Points, in no order, along strands that fork, close into loops and pass close to each other.
(in the rows, 128 means zero)
Points whose rows are less than 110 apart are linked; no others are. Some points are linked to none.
q_96: [100 139 134 114 121 188 141  93 140 128 115 142 151 180 185 115 157  95
 156 122  98  84 119  97  80 154 151]
q_520: [148 132 122 118  66 111 149 117  96 181 173  67  89 154 104 179 121 151
 105 117 106 158 120  91 143 127 110]
q_943: [101  99 142 135 126  52  99 118 171 148 140 155 104 126 202 160 115 104
 166 173 136 139 143 112 100 151  85]
q_227: [144 145 137 118 125 142  90 136 195  64 135 162  84 124 116  89 157 125
 121 114 126 138  83 117  60 141 152]
q_353: [136 133  94 164 154  80 104  92 120 160 147 104 104  97 158 173 140 112
 132 144  96 168 111 172 109 135 101]
q_845: [113 108 172 149 146 172 114 104  59 107 113 116 137 125 102  92 160 151
 145 108 153 124 163 111 130 122 112]
q_979: [132 100 128 106  90  85 148 164 145 115 173 107 136 159 108 158  81 132
  79 142 152 114 124 163 143 118 107]
q_817: [122 174  89 122 147 135 161 165 192 117 145 116 127 119 144 159 105 120
  93 153 143 146  93 202 152 116 157]
q_509: [113 155  82 156 143 154 148 114 194 194  91 179 156 183 147 205 129  61
 159 152 126 101 128 109 144 159 152]
q_241: [141 149 111  88 106  75 140 161 106 162 162  86 131 135 143 120  98 153
 110 134  83 151 126 160 119 137 113]
q_483: [ 96 132 106 113 129 124 167  80 117 198 166  89 113 125  80 200 130 136
  99 161 165 121 168 147 140 126  90]
q_656: [150 158  88 131 148 126 125 140 125 139 105  83  82 112 185 122 136 172
 151 138  75 158  90 157 116 136 154]
q_810: [ 93 132 108  96 164 101 154  41 193 181 163 141 138 131 136 172 131  99
 134 165 171 119 129 143 118 123 140]
q_235: [164 154 118 118 187 134  88 175 175  97 149 123 105  85  87 140 129 117
  83 117 124 115  85 168 155 127 146]
q_541: [158 109 150 139 135  66  76 178  91  81 123 164  72 110  49 158 118 114
  62 129  98 115 104  89 121 113 142]
q_13: [ 94 106 108 114 125 118 149 129 135 136 172  83 127  85  53 204 101 138
  70 156 163 113 133 167 141  79 110]
q_929: [121 118 129 167 158 157 124 143  89 119 139 107 109 127  72 161 138 145
 101 131 187 120 162 131 189 104 116]
q_514: [117 115 124 140 129 135 132 163 208 104 152 155 102 155 139 131 116 116
 109 126 169 123 109 135 152 136 144]
q_157: [157 141 120 112 116 112 114 164 108  78 135 108 115 132 129  91 141 155
 109 112  98 161 101 134 117 150 147]
q_314: [104 126 110 130  64 161 124 159  59 121 129 139 134  83 145  89 150 152
 152  99 101 183 169 110 138 146 141]
q_510: [182 153 116  81 164 123 120 166 143  99 150 100 144  72  69 125 116 131
  87 120 127 128  92 183 165 124 133]
q_858: [130 130 170 131 175 168  91 110 164 115 130 129  97 128  92  99 154 144
 119 104 178 105 109 119 114 119 132]
q_634: [ 89 159 121 158 122 146 144 167 217 188 139 143  79 109 158 181 117  94
 163 148 125 144 119  92 144 141 119]
q_750: [198 143 131  59 137 132 132 176 167 116 118 100 156  77  67  81 125 148
 112  90 139 127  98 165 137 126 126]
q_800: [ 89 146 128 144 168 104 103 126 179 186 158 120  77  93 146 157 128 124
 149 150 131 127 133 112 104 127 107]
q_512: [ 77 137 183 125 142 176  71 132 172 124 105 160  79 122 128  84 125 130
 118 164 177  97 146  68  74 118 138]
q_806: [ 69 103 123 146 145 112 125  72 144 161 123 153 112 107 146 205 134 102
 128 189 190 143 178 156 124 127  90]
q_168: [184 125 102 144 115 103 160 105  96  93  93 117 163 118 170  95 131 137
 167 121 140 179 111 142 171 124 161]
q_467: [130  92 139 155  84 142 137  75 100  70 140 134 110 173 124 117 154 127
 136 133 159 132 145  68 107 138 141]
q_32: [158 119 119  89 114  82 135  88 139 113 152 105 136 176 166  90 113 131
 115 123 117 132 109 117  94 154 148]
q_382: [113 154  84 166 123 176 147 141 202 188 111 126  78 115 176 173 129 113
 160 135  98 147 102 131 138 145 127]
q_635: [117 100 124 153 149  24  78 155 114 117 138 166  79 126 150 153 124 110
 119 144  95 155 110 112  97 126 118]
q_343: [145 158 111 101 148 121 138 174  99 102 146 127 176  66 119 139 121 120
 103 136 144 159 132 200 200 131 142]
q_237: [133 103 137 139 100 165 116  99 109  53 132 135 121 147 133  96 159 132
 149 111 129 144 120 116  97 141 124]
q_381: [174 147 131 196 129  73 112 144  93 107 122 135  97 104 116 171 153  88
 102 135  51 127  97 100 151  87 163]
q_526: [126 132 133 134 129 141 101  97  87 100 161  94  89 128  82  97 155 157
 121 116 114 135 127  83  77 128 131]
q_923: [128 146 110  96 101 161 123 133 102 140  94 144 124  60 165  50 146 178
 161 101 132 166 138 146 120 151 191]
q_139: [120 119 130 106  84 101 177 130  92 174 170 106 145 168 110 168 116 140
 112 140 148 137 175 124 176 136 102]
q_933: [130 174  95 126 130 151 193 171 182 138 109 131 138 163 161 136 103 131
 132 157 141 141 114 189 166 139 170]
q_326: [132 112 128 150 151 120 146  38  91 175 133 101 124 166 105 150 140 135
 137 150 176 122 166  94 144 115 126]
q_925: [126 107 107 168 114 120 162 107  93 148 123 112 146 140 157 184 135 113
 148 137 121 155 158 173 160 134  76]
q_76: [100 120 110 154 136  81 104  94 157 163 143 138  95  66 168 195 140 103
 157 162 118 166 124 158 112 144  75]
q_629: [185 168 139  64 122 156 135 158 149  90  97 137 144 101 115  66 160 156
 133  92 154 174 116 150 127 147 155]
q_184: [107 121 139 103 170 143 129  43 103 193 125 126 147 189 106 144 157 150
 144 161 168  83 163 105 152 120 135]
q_953: [115 153 132 118 145 143 158 160 159 170 155  86 134 148 100 115  87 124
 113 121 111  87 132 131 107 136 125]
q_495: [108 158 106 154 178 162 123  98 163 201  94 179 165 180 120 199 121  72
 162 134 150  91 117  65 128 139 165]
q_162: [130 149 141  94 145 138 155 169 157 172 137  84 171  99  73  72  83 130
 125 107 106  94 118 155 107 121 119]
q_160: [177 147 128  99 150 141 122 163 128  79  92 125 150  99 149  81 141 147
 140 105 137 153 106 181 162 149 149]
q_198: [146 143 124 145  91 102 113 153  84 144 162  84  85 140 108 174 129 147
 100 111  89 172 110 113 144 109 117]
q_677: [118  83  98 168 110 117 106 141 153 104 120 150  96  85 167 194 116 119
 160 123 131 155 114 111 168 101  88]
q_843: [ 80 147 181 129 140 219 105 113 154 133 100 165 102 167 109 103 128 117
 102 152 172  70 151  79  75 125 149]
q_844: [100 147 126  99  89 160 120 143  78 125 158 130 135 106 138  61 150 148
 151 111  91 157 161 117  95 158 134]
q_899: [149 182 126  83  80 148 141 153 148  77 145 142 115 146 109  64 129 134
 125 139  90 129 104 132  43 160 153]
q_93: [132 161  85 157 160 185 155 116 198 166 102 117 106 135 161 131 120 121
 167 129 117 141  89 138 137 128 173]
q_265: [ 96  80 134 148 131 187 141 104  92 107  99 135 147 159 115 122 153 153
 172 103 138 116 160 117 166 121  97]
q_603: [104 153 120  90 147 149 145  81 109 208 119 124 164 197 118 155 182 131
 155 132 137  59 168  79 143 139 138]
q_981: [118 115 126 151 142  46 107 124 103 141 164 112 110 100  98 188  89 117
  75 168 137 127 146 147 101  92  99]
q_322: [118 144 124 119 135 100  98 166 202 108 145 154  77 122 105  90 119 128
 114 118 103 128  79  92  64 132 152]
q_593: [162 116  84 213 110  94 144  80 133 128 101 124 117  81 162 190 131  93
 155 125 106 147 110 127 145  82 100]
q_300: [166 152 128 156  92 120 161 167  75 113 136 120 159 102  88 138 141 119
 116 104 149 160 136 116 224  98 147]
q_984: [109 124 113 115 135 122 149 131 174 175 174  90 106 134  92 156  90 133
  99 145 142  88 127 138 119 113 117]
q_610: [124 122 109 155  69 151 132 137 132 163 131 115  78 144 164 213 144 135
 134 131 111 171 118 157 173 140  91]
q_780: [169 114 102 112 140 119 156  79 137  99 103 126 159 159 169  95 134 142
 164 133 154 159  94 169 166 131 162]
q_38: [ 85 112 153  99 140 153 130 148 128 170 114 188 195 138 140  67 143 133
 151  95 146 125 174 176 172 143 134]
q_643: [159 117 156 183 142  85  78 169 103  73 127 150  98 107  88 163 121 100
  74 139 131 115 128 105 151 118 140]
q_345: [101 155 184 127 170 205 152  97 129 171  94 177 204 187 119 113 164 130
 148 128 124  68  96  93 124 138 161]
q_887: [ 88 130 175 120 137 200 137 130 146 115 115 151 127 190 106 101 146 134
 121 129 162  75 163 110 109 147 136]
q_924: [127 177 174  90 109 220 147  99 123 124 130 173 170 129 143  62 168 122
 170 137 109 113  90 127  62 150 144]
q_178: [151 134 191 130 163 122  92 139  54  99 107 117 146 101  64  88 130 139
  98 117 164 111 179 126 120 113 104]
q_210: [122 144 109 103 146 112 147  79 199 211 146 124 131 134 123 161  90  82
 140 147 149  69 113  82  92 124 145]
q_164: [ 76 108 123 161 147 164 137 141 191 158 117 158 122 169 173 166 118  98
 149 139 137  91 154 150 130 143 108]
q_437: [ 59 131 110 131 158 132 147  67 143 187 142 121 109 113 106 205 148 116
 103 174 177 132 178 165 128 132 100]
q_497: [130 170  84 118 146 143 194 114 194 163 105 143 160 183 165 147 107 103
 148 169 130 127 114 166 154 148 185]
q_158: [165 141  97 100 137 102 148 120 171 104 137 110 131 148 164 107 108 135
 122 137 156 151  84 177 148 135 163]
q_4: [131 120  84 144 161 139  82 134 130 103  94 115  82 100 169 122 139 154
 148 112  52 147  79 145 105 120 130]
q_249: [106 123 104 156 169 115 131 107 125  90 150 123 148  72 122 215 141  87
  90 149 152 157 129 175 157 104 137]
q_773: [127 140 120 131  92 153 141 172 201  86 135 143  90 166 138 111 121 122
 101 114 136 134  96 116 120 156 162]
q_739: [147 120 107  60  90 112 182 169 157 144 141 140 179 132  85  87 104 146
 121 121 165 131 132 163 185 132 140]
q_687: [164  95 114 134 144 173 126 135 145  55  79 149 144 127 122 128 149 130
 143  89 150 133 102 163 183 123 114]
q_731: [150 125 133 184 113  80 135  76  72 169 143  81  91 142 120 155 135 129
 117 132 119 142 159  84 105 129 105]
q_632: [131 135  75 144 136 189 150 153 172 117  92 108  97 126 165 136 133 155
 153 116 113 140  93 157 162 124 146]
q_992: [131 100 117 108  79 133 159  94 118 104 153 122 115 194 117 131 147 137
 122 123 155 124 142  65 139 151 150]
q_641: [113 121 133 133 146  86  86 187 176 100 147 147  85  78 156 157 133 123
 169 154 127 157  93  99 160 117 111]
q_282: [137 118 156 128 147 140 108 152  79 110 118 100 121 123  54 111 114 152
  76 129 190 105 175 129 153 106 100]
q_457: [160 116 122 126  81  76 139 146 121 106 168 109 119 153 122 174  91 129
  85 130 142 160 103 140 160 106 129]
q_683: [ 97 125 167  94 128 161  93  99 110 134 121 106 101 163 103  82 115 151
  86 155 142  67 162  92  49 119 124]
q_60: [ 98 138 158 104 101 226 144  84 116 105 133 165 158 165 149  94 176 117
 171 135 109  84 111 110  80 146 135]
q_772: [ 95  88 175 132 139 202 116 107 148  99  84 175 135 182 115 112 164 149
 141 119 171  87 138 137 132 125 116]
q_906: [139 115 153 146 168  91 105  87  87 119 145 103 141 144 137 106 122 129
 126 121 131 128 134 137 104 121 117]
q_555: [117 124 121 124 162 109 128 123 129  87 164 118 142  73  69 197 110 109
  62 150 176 129 129 165 160  95 132]
q_872: [127 114 139 152 164 101  59 189 132  87 153 159  84  78 111 186 121 106
  94 149 120 128 109 130 176 114 131]
q_910: [171 137 115 125 138  44 120 149  81 108 156 104 148 102  89 151  99 117
  84 137  88 134 102 157 135 105 124]
q_920: [129 101  79 134 136 184 150 152 169  91  87 141 132 146 142 136 139 150
 149 109 132 134 106 176 197 118 121]
q_365: [116 115 134  85  92 178 126 145 119  84  65 188 175  92 175  55 127 154
 167  97 118 143 141 173 114 139 124]
q_3: [143 137 139 155 126 105 117  84  48 101 127 103 151 118 131  75 157 133
 160 110  87 160 124  98  85 122 133]
q_916: [131 165 100 102 153 131 171  85 170 206 137 121 156 178 135 160 123  88
 136 136 131  81 126 115 123 144 148]
q_285: [139 112 127 160  44 115 165 149  66 131 101 118 141 153 183 157 129 130
 146 121  92 178 155 128 155 140 101]
q_714: [117 111  97 126 157 123 150  67 171 149 150 137 138 165 150 153 144 117
 152 144 157 139 120 151 159 128 141]
q_256: [ 88 143 129 138  87 146 119 163 167 138 167 124  56 155 132 146 128 132
 106 128 105 116 125  64  87 144 140]
q_902: [124 182 164 104 161 196 141 149 147 151 106 136 164 115 110  53 148 138
 145  84 132 138 116 148 124 134 145]
q_449: [158 137 120  93 109  99 136 136  92 117 146  94 140 113 106  72 122 155
 125  98 111 161 121 114 123 138 138]
q_848: [148 124 141 173 129 104 154  68  66 145 138  81 128 144 110 120 137 133
 135 127 153 131 164  82 128 106 127]
q_744: [162 127 106 220 112  89 123 126 114 113 105 128 109  84 149 191 142  90
 124 129  65 115 112 115 155  73 120]
q_325: [ 90 142 149  94  90 142 121 145  77 116 176 109 111 141  86  88 134 156
 115 135  94 100 167  92  59 152 111]
q_463: [199 146 101 173 143  61 116 132  87  92 109 122 119 104 141 141 140 105
 115 142  59 156  75 130 148 109 171]
q_625: [177 130  92 134 136 101 137 125  89  93  77 104 141  92 189 118 115 157
 168 134 108 163 101 172 150 130 152]
q_973: [190 118 129  80 111  95 130 158 112 117 137  96 156  79  66  84 114 151
 114  95 126 138 108 134 138 128 124]
q_538: [ 89  56 144 153 127 184  98  99 143  90  72 171 104 156 123 129 134 145
 144 134 185  97 152 105 142 105 111]
q_989: [157 145 107 162 126 101 180 116  92 112 143 117 180 106 105 145 145 106
 131 129 158 163 135 150 200  95 140]
q_695: [ 97 146 147 147 171 189 136  89 151 181  95 169 166 191 141 152 138  93
 151 124 136  68 107  75 110 133 166]
q_582: [110 103 127 143 113  69 103 135 158 143 143 139  88 162 198 151 125 114
 132 142  91 135 132 126  84 166 108]
q_364: [120 122 121 158  83 130 158  97 105 177 144 115 104 157 133 212 153 117
 126 145 138 157 150 145 169 153  90]
q_539: [106 152 113  66 117 151 152  94 107 212 137 133 171 132 143  78 158 139
 164  97 116 122 159  85 142 151 167]
q_78: [164 129 117 100 131  93 120 102 194 103 141 118 117 155 150  79 107 130
 114 120 134 131  72 135  93 141 169]
q_494: [123  95 181 172 170 118  84  67  70 108 108 125 144 137 154 103 143 141
 144 118 111 114 109 130  77 106 106]
q_94: [141 109 114 207  94 146 127 131  77  75 104 110 112 111 124 144 152 129
 140  99  80 136 129  89 133  99 111]
q_663: [156 114  96 161 151 148 105 159 107  77 100 131 130  82 148 192 104 119
 120 120  67 126 111 169 186 109 102]
q_882: [101  60 109 175 112 172 125 117 125  89  97 145 105 144 119 165 128 145
 145 103 151 114 154 106 161 104  94]
q_776: [122  93 125 167 114  88 128  86 136 149 142 140  95 132 151 182 123 109
 137 161 179 148 156  91 143 121 113]
q_30: [112 118 129  96 128 119 108  81 120 196 135  87  91 156 132 144 110 131
 101 155 136  62 171  68  73 135 112]
q_296: [189 116 132 112  71  37 137 168  80 103 136 105 159 123  83 127  87 130
  91 127  95 136  89 138 136  99 131]
q_759: [149 183 118 124 130 158 165 171 165 129 105 111 136 158 123  94  54 115
 114 126 103 135 100 126  96 160 177]
q_553: [136 127 103  75  98 103 169 138 124 152 133 146 170 147 144  93 118 144
 141 125 154 157 153 143 190 148 156]
q_653: [117 111 188  84 113 168 122  81  96 148 111 200 199 105 149  43 179 150
 152  91 150 149 117 136 113 140 133]
q_179: [150 160 184 105 177 188 130 130 160 131 125 123 143 126  75  76 160 144
 123  83 156 114 104 141 104 127 126]
q_544: [141 106 123 116 137  77 128  97 130 131 168  95 122 151 124 121 101 131
 111 127 140 125 123 130 108 131 122]
q_289: [138 112 142 114 142 142  91  99 152 115 136 106  78 112  61 100 130 161
 104 117 182 109 116  84 100 105 132]
q_295: [110 129 124 133  86 110 100 177 149 109 161 131  63 154 137 147 128 145
  97 120  96 152 100 106 110 134 141]
q_619: [152 125 121 149 174 134  80 174 126  80 141 131 112  88 121 168 136 117
  97 130  99 134 106 171 180 131 128]
q_954: [108 110 147 108  89 127 106 112  78  98 152 107  91 161  87 103 115 156
  92 159 126  95 167  78  49 135 116]
q_40: [ 87  71 148 159 137 140  99 119 118 121 111 133 114 168 177 145 124 128
 134 134 132  99 171 143 104 138  85]
q_599: [192 146 166 191 161  89 117 121 100  82 112 122 142  93  96 121 158  84
 102 137 103  81 134 117 152  98 150]
q_136: [168 143  84 150 146  85 115 124  96 132 108  98 106 105 183 156 130 140
 144 144  76 175  97 176 127 132 128]
q_14: [106 124 138  96 120 166 142 161 145 131  69 192 188 131 168  55 132 143
 165 100 140 135 149 180 158 146 145]
q_369: [114  93 128  99  79 100 129 139 184 168 151 116  78 142 123 158  84 128
 111 159 146  79 135  59 103 124 126]
q_331: [116  96 126 109  86 122 135 114 151 135 157 120  85 173 121 146 115 137
  97 138 162  95 147  62 120 139 138]
q_453: [141 150 105  94 152 121 148 150 120  90 171 103 165  78  76 169 118 118
  72 136 146 144 111 191 184 111 138]
q_697: [137 105 124 123 109  87 129  69  98 194 154  72  98 139 107 164 103 137
 104 156 135 105 164  95  98 133  89]
q_533: [107 137 129 118 163  73 120 132 125 195 163  85 110 139 114 135  99 134
 104 144  74  93 143 161  69 135  84]
q_6: [104 108 134 100 125 150 153 127 149 142 129 132 130 203  71 129 122 151
 104 147 184  72 175 106 161 130 133]
q_205: [151 173 199  92 131 189 124 103 138 100 137 165 153 123 124  60 182 143
 142 123 114 135  80 147  35 137 123]
q_601: [119 137 104 106 138  61 158 110 112 124 170  85 169  91 112 185 109 111
  75 151 120 156 124 192 111 109 111]
q_500: [115 135 135 133  99  85  78 184  98 144 157 121  57 148 105 188 126 146
  89 116  71 157  99 116 120 110 120]
q_936: [147 120 143 175 130 103 123 173  70  86 130 120 149 119 129 146 130 114
 111 122 105 137 150 144 163 126 110]
q_308: [127 189 116 112 144 177 170 172 150 156 110 109 142 126 130  70 120 143
 146 113 125 140 119 152 150 146 168]
q_197: [ 90 143 132 148 126 148 132 157 201 159 147 140  79 138 147 148 114 102
 135 129 129 110 133  55 107 147 144]
q_91: [134 121  94 189 112  83 110  99 130 142 113 137 101  45 151 216 137  96
 160 144 103 173 107 137 135 112  75]
q_863: [149 147 183 116 146 168 100 100 186  86 120 168 121 134 137  77 165 126
 128 109 129 131  60 138  47 133 143]
q_711: [130 124 121  68  77 124 198 190 172 165 131 131 190 149  93 103  77 120
 122 133 136  88 136 153 160 137 139]
q_63: [128  99 114 176  87 151 154 128  74  74  87 128 153 125 135 129 129 132
 155  89 102 132 153 105 145 101  87]
q_609: [ 97  72 159 164 159 114  73 108 129 114 103 155 110 128 175 135 103 120
 134 160 180 110 157 136 117  99  97]
q_180: [159 120 140 127 140 125  92 132 106  85 143 101  91 115  55 113 140 154
  94 103 142 121 121  97 107 124 124]
q_939: [162 104 158 139 159 160 120 117 102  80  86 147 179 110 109 105 161 128
 155  84 160 138 125 151 172 118 112]
q_678: [160 126 132 151 123  93  96 177  74  64 123 131 115 130 123 130 140 128
  98 117  77 155 101 133 134 136 138]
q_919: [129 128 117 121 126 140 130 175 111 103 106 118 144 124 182  98 130 150
 150 117 105 148 133 176 154 147 121]
q_945: [121 109 134 146 112  86  95 150 145 121 166 127  69 110 110 171 114 137
 106 137 160 142 119  84 147 107 124]
q_982: [161 127 145 145 119 114  99 157  53  53  73 166 171  75 131  81 148 111
 145 109  54 137 137 135 111 132 123]
q_152: [132 142 142 106 129 152 133 191 122 116 151 105 124 118  68 106 136 155
 100  94 146 118 139 136 162 138 112]
q_224: [111 168 128 138 163 186 148 116 119 181  81 145 185 195 153 156 121  71
 154 106 106  93 125  91 103 160 155]
q_722: [187 140 139  42  92 141 146 169 164 117 108 135 156  85  77  61 138 152
 119  76 152 154 135 138 106 136 138]
q_682: [108 118 119 148 147 122 109 167 215 110 141 154 100 103 170 144 123 112
 154 134 149 139  98 126 152 122 128]
q_928: [129 120 132 137 165  45  98 160  77 115 156 122 126 105  76 179  94 113
  65 159  97 108 131 163 118 101 107]
q_454: [131 140 115 127 107  76 121 153 119 150 144 102  98 164 178 145 124 137
 110 140  70 158 123 153 100 161 111]
q_688: [151 110 120 133 136 165 134 110  89 111  77 147 185  83 123  80 150 142
 183  85 136 161 126 144 191 107 131]
q_798: [ 93 107 143 128 152  85 107  71 163 176 136 147 112 113 184 170 123  99
 158 185 169 121 159 129 103 133  91]
q_545: [141 168 137 110 107 156 147 150 168 105 125 129 140 158  97  77  78 106
 113 123  84 118  98 110  33 166 161]
q_706: [133 111 141 138 158 101  63  96 125 130 124 116  76  99  92 105 102 144
 103 152 185 119 140  77 109  88 129]
q_892: [121 114 108 161  57 148 151 156  52 123  90 128 153  93 163 118 132 142
 159  97  81 174 166 109 154 122 103]
q_474: [109 136 135 113 120 145 112  96  73 113 159 103 121 142 141  82 162 147
 155 119  76 142 135 103  70 152 125]
q_699: [158 106 131 120 125 138 110 130 179  46  90 155 132 150 174  93 141 126
 133 108 139 142  87 164 110 145 138]
q_971: [167 103 129 144  65  56 134 138  92 100 154  97 120 153  96 137 102 139
  86 122 112 140 108  93 117 107 126]
q_507: [113  81 119 111  93 100 146 144 199 176 160 101 104 120  98 168  76 119
 109 169 141  77 113 119 105 102 124]
q_68: [131 115  89 128 107 137 143 163  84 112  75 120 149 106 193 137  98 160
 157 110  81 152 146 173 155 125  82]
q_147: [ 96 141 151  70 104 158 152 143 123 144 141 146 165 147 126  62 138 126
 137 104 134 111 169 109 121 163 144]
q_395: [149 123  73 123 145 158 133 152 106  80  65 126 144  91 165 149  89 159
 144 101  91 128 115 174 178 108  93]
q_133: [ 98 117 148  93 134 132  80  92 151 175 122 117  84 135 126  98  93 135
 101 167 151  72 153  58  63 107 131]
q_917: [107 125 149 132 192 165 117  97 153 145 138 123 121 145  98 122 140 142
 126 131 187  96 131 148 151 106 128]
q_646: [147 128 119 163 152 101 132 126 100 101 154 105 149 111 124 162 125 104
 109 132 140 151 131 165 164 114 120]
q_969: [144 146 123 118 126  85 100 171  35  91 108 148 138  93 126  72 149 133
 133 115  53 167 127 130 102 144 143]
q_594: [ 97 100 105 149 166 105  66 143 159 119 102 156  87  97 179 132 128 128
 168 111  58 132  95 133  85 117  97]
q_5: [137 119 126 179 120  45 126  99 115 135 159 123 109 118 131 184 110 100
 103 159 149 151 141 125 118 107 112]
q_742: [148 144 135 122 125  64 107 179  41 125 139 129 151  78  92  86 123 133
 102 101  74 151 145 119 129 128 129]
q_930: [131 155 141  51  54 163 155 149 140 114 147 174 156 121 109  50 137 126
 131 113 139 129 159 120  86 167 146]
q_84: [107 104 130 185 131 101 100 102 121 150 107 131  87  77 145 181 124 111
 151 186 176 148 171  94 138  95  83]
q_391: [113 124 115 127 141 110 159 106  85 152 164  71 138  97  55 177 108 141
  90 152 168 125 162 151 149  85 102]
q_192: [ 89 154 146 139 138 186 162 150 128 161  90 145 180 193 181 123 110  82
 152 118  91  91 153 127 104 171 132]
q_456: [108 104 108 150 175 153 130  92 150 130 145 125 128 131 124 159 148 125
 149 129 166 130 130 167 170 105 121]
q_873: [186 164 147 180 133  70 141 141 106  94 137 116 140  93 116 147 162  80
  96 153  67  94 119 131 175  86 156]
q_868: [137 121 102 129  76 111 171 130  90 157 100 121 147 144 198 162 126 132
 155 146 108 173 150 176 162 159  94]
q_409: [108  90 192 138 158 146 110  86  74 118 102 137 186 130 169  90 131 150
 153 106 112 109 117 158 106 118  82]
q_633: [113  85 125 166 123  91  70 162 148  76 120 160  81  86 154 156 133 124
 162 126 112 153 107  80 136 111 110]
q_518: [119 116 128 124 144  52  77 150 172 107 152 152  85 132 140 109 116 126
 119 129 113 133  99 104  83 133 135]
q_577: [131 135 125  70 122 114 147 144 126 173 150  94 164 108 114  61 101 146
 130 103 116 116 135 136 121 134 128]
q_670: [108 126  92  88 139 104 179  64 205 196 160 103 146 114 107 175 106  91
 120 161 141  92 109 140  92 118 137]
q_138: [116 146 111 102 151 138 164  70 130 215 138 104 140 171 142 167 165 112
 149 140 130  92 159 130 141 163 111]
q_207: [ 83 116 145 117 174 162 145 128 121 160 119 154 198 136 148 109 141 136
 172 118 136 113 152 197 174 120  99]
q_552: [149 146 120 111  86 120 143 200 198 106 137 119 102 158 121 120  82 141
  79 123 115 127  79 141 122 129 157]
q_24: [142 133 126 134  93 184 110 149 126  38 145 143  90 129 105 107 181 140
 131 117 117 149 113 124  91 148 126]
q_768: [103 126 143  90 138 132 143 107  88 182 146 120 169 149 142  90 142 138
 158 108 130 123 179 114 142 150 122]
q_378: [130 111 124  92 105 113 184 164 190 129 149 122 165 169 101 125  73 111
  98 143 154  81 122 172 131 129 122]
q_67: [135 106  75 156  87 146 129 141 155 121 101 133  83 107 178 207 117 145
 144 122 114 170  92 154 177 105 102]
q_92: [132 130 194  86 117 159 128  62  75 125 143 152 178 119 119  48 174 150
 152 104 151 136 120 103  93 138 131]
q_52: [ 86 100 141 144 123 138 119 124 157 151 120 145 106 182 192 157 128 101
 131 139 132  79 171 113  99 162 109]
q_944: [127 154 102  71 100  95 154 153 111 200 151 103 145 100 157  89  95 151
 129 123 108 148 150 152 141 143 140]
q_323: [151 163 125  52  52 135 136 164 124  98 150 144 132 107  90  50 132 147
 123 126  99 143 130 124  62 155 136]
q_830: [130 126 180 107 152 130 112 123  83 125 134 122 159 116  85  73 140 149
 125  93 166 125 161 127 128 132 109]
q_983: [ 98  99 184 133 187 153 119 107 108 131 115 151 187 149 156 106 136 140
 145 123 153  95 128 192 143 113  90]
q_797: [135 187 121 119 121 191 169 153 156 120  90 120 130 147 154  78 113 135
 153 126 108 139 108 122 109 160 187]
q_459: [169 154 123 116 103 132 130 188  77 106 126 132 153  73 117 135 124 130
 110 114 139 173 133 152 226 124 155]
q_960: [ 75 140 120 158 156 154 149 124 208 190 105 183 136 149 156 195 113  61
 168 159 147 100 148 109 133 147 124]
q_374: [163 139 156 188 165  86 101 110  56  98 120 103 125 105  85 103 148 119
 110 119 112 109 141  94 111  96 134]
q_795: [ 95 144 162 163 163 171 127 139 162 141 115 149 146 181 160 125  94  78
 128 122 111  90 130 115  77 158 144]
q_126: [138 150  98 117 119 103 144 177 218 129 160 121 108 124 129 144  77 118
  91 141 131 131  76 166 133 111 151]
q_801: [ 93 145 149  98 148 175 141  89 126 177 106 158 193 201 117 119 187 147
 168 131 130  66 146  83 151 134 158]
q_622: [120  86 120 194 112 126  84 134 100  68 107 144  90 110 133 154 143 128
 132 118  95 134 129  85 105 114 113]
q_513: [ 93  98 184 133 161 144  51 117 153 112  88 172 103 118 156  95 121 135
 128 161 194 109 139 104 104 100 113]
q_175: [153 118 138 111  96 157 101 150  82  54  62 184 183  62 149  77 138 134
 153  88 101 154 141 156 113 135 110]
q_655: [116 110 127 129 135 147 155 128 118 130 149 122 126 172  73 131 146 156
 123 126 183 123 158 123 192 127 126]
q_90: [114 114 131 172 151  88  77 102 105 151 125 118  85  99 124 138 103 123
 112 181 183 137 170  83 120  89 112]
q_822: [137 132 116 100 147 153 147  99 109 157 117 131 167 110 125  66 161 160
 178  99 152 169 127 135 187 128 156]
q_819: [119 157  97  75 100 160 146 116 109 185 130 120 131  93 138  50 135 165
 153  98 121 157 144 102 136 149 184]
q_406: [123 156 112 101 133 157 155  91 151 165 131 112 139 185 162 122 152 112
 145 117 114  98 121  91 113 155 158]
q_565: [148 124 158 116 102 123 132  68  66 113 131 135 175 112 136  49 155 132
 167  98 128 168 130  96 107 137 147]
q_974: [ 94 144 142 148 156 146 134 133 200 168 117 165 125 148 156 152  93  70
 163 139 148 102 132  55 112 149 151]

A piece is two or more points that can be reached from each other along the links. Count, over all rows, the pieces, the separate loops (a circle has one, a figure eight two, a Y none), the forks (points with three links) and the tips (points with one).
pieces => 3
loops => 5
forks => 20
tips => 16

A fork is a point with three links, a tip a point with one. Leave the first point through the second and follow the links. Name the first fork or tip that comes.
q_981, q_928 => q_553
q_711, q_378 => q_289
q_14, q_38 => q_136
q_929, q_282 => q_960
q_513, q_512 => q_6
q_635, q_518 => q_916
q_483, q_437 => q_577
q_577, q_944 => q_555
q_308, q_797 => q_923

How many points has the smallest loop of links through each point below? Write 0 if it is on no loop.
q_577 => 18
q_249 => 8
q_285 => 12
q_395 => 11
q_365 => 0
q_322 => 0
